A landscape with many valleys, sampled at points; each row gives a point and its height.
A ball rolls from a point to the lowest of its 2 nearest points, and stops where none of them is lower. Distance is the straight distance between rows; heights are no part of it.
vur: [-21,11,-21,-11,-18,14,23,-1,7,-11,1,8,20,26,9,14,-1,-27,-5,-28,2,-27]  height 3.57
Vud: [40,-23,5,-5,15,21,7,-11,4,68,9,6,-7,-17,39,8,4,-21,-18,-4,-10,5]  height 7.05
vukog: [-8,3,-31,18,0,33,1,-9,-17,45,-17,-7,17,9,-6,23,7,-12,-23,-31,-4,3]  height 3.92
Guni: [-3,-24,46,-23,32,21,33,18,-8,28,-42,14,-5,6,31,-37,-9,2,-12,26,-17,-2]  height 6.02
Neta: [-6,-9,54,-14,57,2,22,5,38,9,-74,-17,-31,-5,-9,-34,-20,25,-2,1,-36,2]  height 3.69
geko: [-8,7,12,-12,-3,-16,-7,15,0,11,-1,-1,8,-2,-4,16,-30,25,37,-2,-17,-4]  height 8.09
Pem: [-23,29,-32,23,-14,1,6,4,11,-53,47,33,29,-4,-8,-8,14,-19,-7,7,31,-42]  height 4.24
Dedof: [23,10,44,7,-22,-31,13,3,-43,19,-13,-16,-11,-28,2,5,-14,27,1,23,12,31]  height 0.94
vef: [0,-36,24,1,-4,21,8,17,23,10,-27,-11,5,19,14,-59,31,-11,-15,7,15,32]  height 4.51
Kiza: [-12,-16,27,-10,61,0,-2,-54,4,41,-61,-10,4,-4,20,23,12,4,-17,6,-17,-6]  height 5.18
ketib: [24,-27,17,8,6,10,-2,-19,2,57,-11,-23,-22,-7,32,6,18,-4,8,-13,10,5]  height 7.58
zab: [-4,-29,31,10,30,19,-1,-2,-4,34,-65,-29,-15,8,1,-37,13,13,-6,1,-13,15]  height 2.54
Sikap: [2,-4,-36,21,-10,26,-2,-22,4,34,9,-16,-17,3,8,25,13,-28,3,-32,0,-6]  height 4.67
giga: [-21,31,-60,38,-21,-19,-20,-39,11,-60,41,5,-38,-18,10,-1,-26,-21,32,14,7,4]  height 6.31
ged: [-42,23,-59,3,-16,17,-19,19,-1,13,-10,12,28,37,-19,11,-28,13,5,13,-14,3]  height 3.89
rero: [-19,44,-50,24,-27,-26,-30,6,-11,-38,35,12,-13,-17,-9,19,-25,3,17,39,11,25]  height 7.00
Pifad: [16,9,53,10,-17,-15,17,18,-33,-13,-31,-15,2,-11,-17,-26,-2,32,-2,2,8,21]  height 3.52
dogif: [25,6,36,-17,-7,-42,-10,20,11,-66,32,9,7,-14,-12,-20,13,18,7,29,27,-13]  height 4.66
domoz: [2,18,-3,4,-18,-38,-10,16,-32,-14,44,10,-8,-38,0,23,7,2,2,43,24,28]  height 5.06
riben: [-16,-11,-26,24,-15,15,-35,12,-13,-10,24,-12,-2,-3,-23,-13,40,13,14,0,5,-7]  height 4.21
sipop: [19,-15,40,-12,1,-1,14,6,6,9,-22,-19,-13,8,17,-18,-5,12,17,-11,3,0]  height 2.75
pon: [-2,43,-14,8,-37,-40,6,-17,-3,-24,-17,-19,-13,-5,-14,48,-27,-4,7,-22,26,9]  height 5.19
tuk: [-34,-4,-45,-5,-4,-6,-17,-21,25,-20,45,1,-23,0,8,-1,-19,-19,38,-3,-13,-24]  height 7.42
Piz: [18,19,28,-3,-27,-26,18,3,-32,-43,-2,-13,7,-14,-10,7,21,1,-25,1,47,2]  height 6.12
turak: [-12,-49,21,-40,37,-10,-15,-22,25,-16,-18,-21,-13,28,17,-3,16,-21,-1,-2,-12,-22]  height 8.41
fiv: [30,-12,37,-16,-3,-37,-15,12,13,-2,12,-13,-17,-6,-6,4,-21,38,44,-1,-22,5]  height 8.42
reb: [-6,-17,13,-16,2,12,14,4,-4,5,-3,-9,2,16,8,2,11,-7,7,-23,-3,-18]  height 2.74
Pes: [13,15,1,-12,-10,-27,-3,3,17,-75,45,-1,17,3,-45,-14,2,18,10,-5,-5,-31]  height 3.29
mova: [-15,-25,1,-30,38,3,-1,-39,12,4,-28,-18,5,26,10,32,2,-19,-1,-18,-10,-23]  height 8.51
fisen: [-23,-14,-4,6,1,6,-26,3,-10,-2,-12,-24,6,16,-36,-7,24,26,17,-16,-14,-3]  height 3.77
sevam: [-28,35,-48,23,-30,23,-2,10,-18,2,-6,5,28,22,-25,14,1,3,-2,-13,7,15]  height 2.82
dar: [-5,20,-20,16,-18,-36,-14,-24,6,-61,51,1,-41,-29,-7,5,0,-9,26,6,16,-2]  height 6.06
Ruda: [-20,-29,39,-26,62,3,3,3,-8,37,-38,13,3,-4,21,-6,-7,18,-5,24,-34,1]  height 6.65
Giva: [29,4,30,-1,-23,-14,23,8,-41,23,17,17,-5,-30,26,9,-8,2,-20,25,27,24]  height 4.28
Nodep: [-14,21,-32,-1,-21,-19,-7,-13,26,-55,38,-12,-4,4,-35,-2,-23,5,15,-23,-14,-26]  height 3.72
fom: [28,16,-43,30,-13,30,-3,-7,2,41,8,8,-20,-13,-6,22,6,-40,-28,-51,6,10]  height 5.33
pud: [33,8,35,11,-30,-4,30,14,-43,-20,-16,-8,9,-19,-3,-19,26,5,-41,23,39,26]  height 6.70
gov: [-14,32,-4,23,-29,5,8,11,-33,6,-21,-12,19,3,-30,6,-1,22,6,-22,7,15]  height 3.96
Repe: [0,33,26,13,-29,-6,26,14,-49,-24,-29,-2,29,-6,-25,-2,-1,31,-18,-11,17,10]  height 4.69
pemu: [-21,54,-38,0,-24,-31,5,-16,13,-79,35,2,4,-6,-31,10,-19,-10,4,-1,19,-16]  height 4.14
Zam: [-16,40,-15,-1,-17,-24,-8,13,1,7,-14,5,18,16,-15,29,-54,28,22,5,-10,13]  height 7.66
lonu: [-12,-17,-23,-33,10,-15,-14,-29,37,-34,42,-20,-14,17,-13,-5,-15,-13,25,-20,-35,-41]  height 7.59
boro: [-6,-40,-33,-1,14,26,-23,-7,10,9,46,11,-19,-4,23,6,30,-37,2,7,-8,-12]  height 8.03
meliv: [4,8,-5,12,-23,-24,-13,8,-5,-29,41,3,-15,-21,-1,8,12,2,25,17,14,-2]  height 5.72
tafol: [4,9,-27,6,-19,30,22,9,-1,9,18,25,13,3,11,17,9,-37,-25,-33,14,-9]  height 4.34
gazo: [-11,-18,25,5,6,11,-4,5,1,2,-50,-37,-4,18,-28,-28,16,20,7,-21,-7,10]  height 3.30
Nep: [38,-8,7,2,-12,17,20,17,-16,44,34,30,1,-23,33,1,-2,-16,-22,0,10,15]  height 6.08
Zoga: [-16,2,-14,-5,36,6,-12,-21,-5,75,-33,4,19,-2,14,27,-9,4,1,9,-19,10]  height 6.88
rur: [-13,-32,-40,-6,21,24,-26,-5,2,48,28,28,9,4,18,23,6,-35,-19,5,-22,8]  height 7.78
tilen: [-30,9,-62,21,-10,22,-16,-6,17,1,30,14,-16,7,12,14,-9,-26,10,0,-1,-4]  height 7.14
Fid: [42,-16,14,14,7,41,17,0,-26,68,-29,9,8,-13,14,-29,-3,-11,-45,-7,-24,10]  height 4.19
degud: [-2,-41,-5,-11,4,6,-9,-2,29,-13,32,-6,-23,10,23,-19,40,-22,10,7,21,-12]  height 8.20
terar: [-3,-8,49,-21,65,-8,5,-30,21,34,-73,-23,-14,-3,7,-8,-2,15,2,3,-29,-6]  height 4.50
Buz: [-29,6,-20,-2,-3,15,-4,30,-19,27,4,25,36,11,-8,3,-14,16,10,14,-15,8]  height 4.86
Fis: [-17,1,9,-13,1,-2,-1,32,-6,-25,27,27,32,6,-7,-17,5,17,18,14,-8,-20]  height 5.82
zoz: [9,-18,31,-43,42,-4,10,15,37,-40,-10,0,7,28,-29,-21,-6,10,8,-8,-40,-20]  height 2.36
posil: [9,-26,12,-28,23,-21,-27,-8,31,-2,11,-25,-15,10,-11,2,-7,14,34,-6,-30,-17]  height 8.43
lera: [31,28,-57,37,-21,19,-20,5,6,34,18,33,-20,-18,1,23,-17,-31,-21,-24,10,37]  height 6.03
nup: [-18,43,-43,13,-32,-17,-31,8,19,-3,-3,4,-11,13,-5,35,-57,24,19,23,11,21]  height 7.13
lov: [11,-10,35,18,35,16,16,-24,-12,76,-52,-16,-15,-14,16,-24,5,19,3,16,-23,2]  height 4.18
Fevi: [11,36,8,-9,-26,-44,15,-7,-11,-58,5,-19,-2,-15,-31,29,-8,2,-5,-12,26,1]  height 5.67
duv: [-12,-20,2,-11,8,22,-8,37,-24,13,15,26,22,6,7,-17,20,8,5,22,-10,7]  height 5.56
guma: [4,26,-62,37,-18,17,-10,-4,19,8,19,31,-30,3,22,33,-23,-32,2,1,15,26]  height 6.68
vivag: [21,1,19,-32,5,-12,20,4,33,-62,10,-11,10,27,-41,-20,-3,18,14,-20,-20,-23]  height 2.83
tavu: [13,-13,5,12,-3,45,18,5,-20,48,-32,-12,7,6,1,-8,20,-7,-30,-22,-6,9]  height 2.81
vis: [-19,32,-55,31,-23,-18,-28,-16,16,-23,21,-7,-34,-2,-9,19,-35,6,37,7,-3,12]  height 6.62
zem: [-18,52,-38,9,-38,-28,1,-9,18,-49,-2,-9,-10,18,-26,29,-40,-3,5,-18,11,-1]  height 4.65
pel: [-18,6,24,-13,38,4,18,-1,-10,36,-40,-3,13,-3,0,0,-23,26,11,1,-29,-10]  height 6.87
puzub: [-26,-6,-29,-12,18,9,-16,-9,6,45,6,9,11,13,22,27,-14,-13,7,5,-12,-1]  height 7.43
gagi: [19,-23,24,-16,16,42,27,23,-20,39,-18,19,17,0,26,-42,13,-7,-38,11,-16,8]  height 5.25
tuv: [-18,-53,-21,-15,33,13,-29,-37,-14,13,-3,19,20,9,23,43,13,-26,-50,9,-10,-4]  height 6.01
Guneg: [26,-17,24,20,-14,41,23,13,-9,19,-33,-14,-1,11,5,-45,31,-11,-36,-11,15,22]  height 3.87
Gonod: [0,-28,-9,-15,22,29,6,-32,9,27,-20,-14,-3,20,23,32,21,-34,-27,-32,2,-20]  height 8.64
rebe: [29,-23,53,-10,-9,-28,6,20,25,-20,-15,-12,-8,4,8,-41,-1,12,17,11,10,17]  height 3.63
bak: [16,7,10,23,-13,11,14,21,0,-39,34,22,28,-11,4,-18,40,-17,-28,13,51,-23]  height 5.70
tol: [-1,18,6,9,-24,-37,-10,6,-31,18,13,-2,-7,-29,-2,32,-17,18,12,15,16,31]  height 3.80
Pufi: [6,-49,11,-31,15,-13,-28,-12,43,-23,18,-25,-27,23,-1,-19,20,-8,18,1,-10,-16]  height 8.32
mituf: [6,1,39,-10,-11,-20,2,40,-17,-35,17,22,23,-13,-2,-29,6,27,5,32,16,0]  height 5.26
muf: [9,-44,6,-3,49,13,-17,-48,-4,43,-32,1,8,-2,31,31,16,-19,-38,4,-10,3]  height 5.68
pefub: [9,-13,51,-30,43,-4,24,29,42,-28,-42,-6,-15,14,-21,-35,-16,22,6,-6,-38,4]  height 2.90
Lum: [-7,25,-10,11,-8,-16,-9,0,9,-72,53,12,15,-15,-23,-23,10,5,7,14,22,-49]  height 3.74
tume: [21,-18,29,-19,-17,-24,-5,13,23,-39,23,-8,-7,2,5,-29,15,11,21,7,17,-10]  height 4.20
tib: [-1,12,14,12,23,14,19,-14,-20,81,-39,1,13,-15,17,2,-20,23,7,7,-20,9]  height 5.81
luk: [9,20,-21,17,-24,14,17,19,-13,-22,40,41,21,-16,8,15,19,-26,-20,-5,28,-5]  height 5.10
Fomi: [24,11,26,13,-22,17,29,24,-27,-16,6,22,29,-8,8,-23,29,-3,-37,4,38,2]  height 6.22

Call two points neighbours if one is among the 2 nearest of the other. Go from one point of each pair to the other, from neighbour to neighbour, staying as low as possible. Name the highest point that can't be avoided.
Dedof and zoz => Fis
zab and tavu => vef
Dedof and sevam => Repe
Dedof and tavu => meliv
reb and zoz => luk

For each start below, name the point where the ball stops.
boro => zab
tuk => tavu
geko => Dedof
Fis => reb
rero => Dedof
tuv => zoz
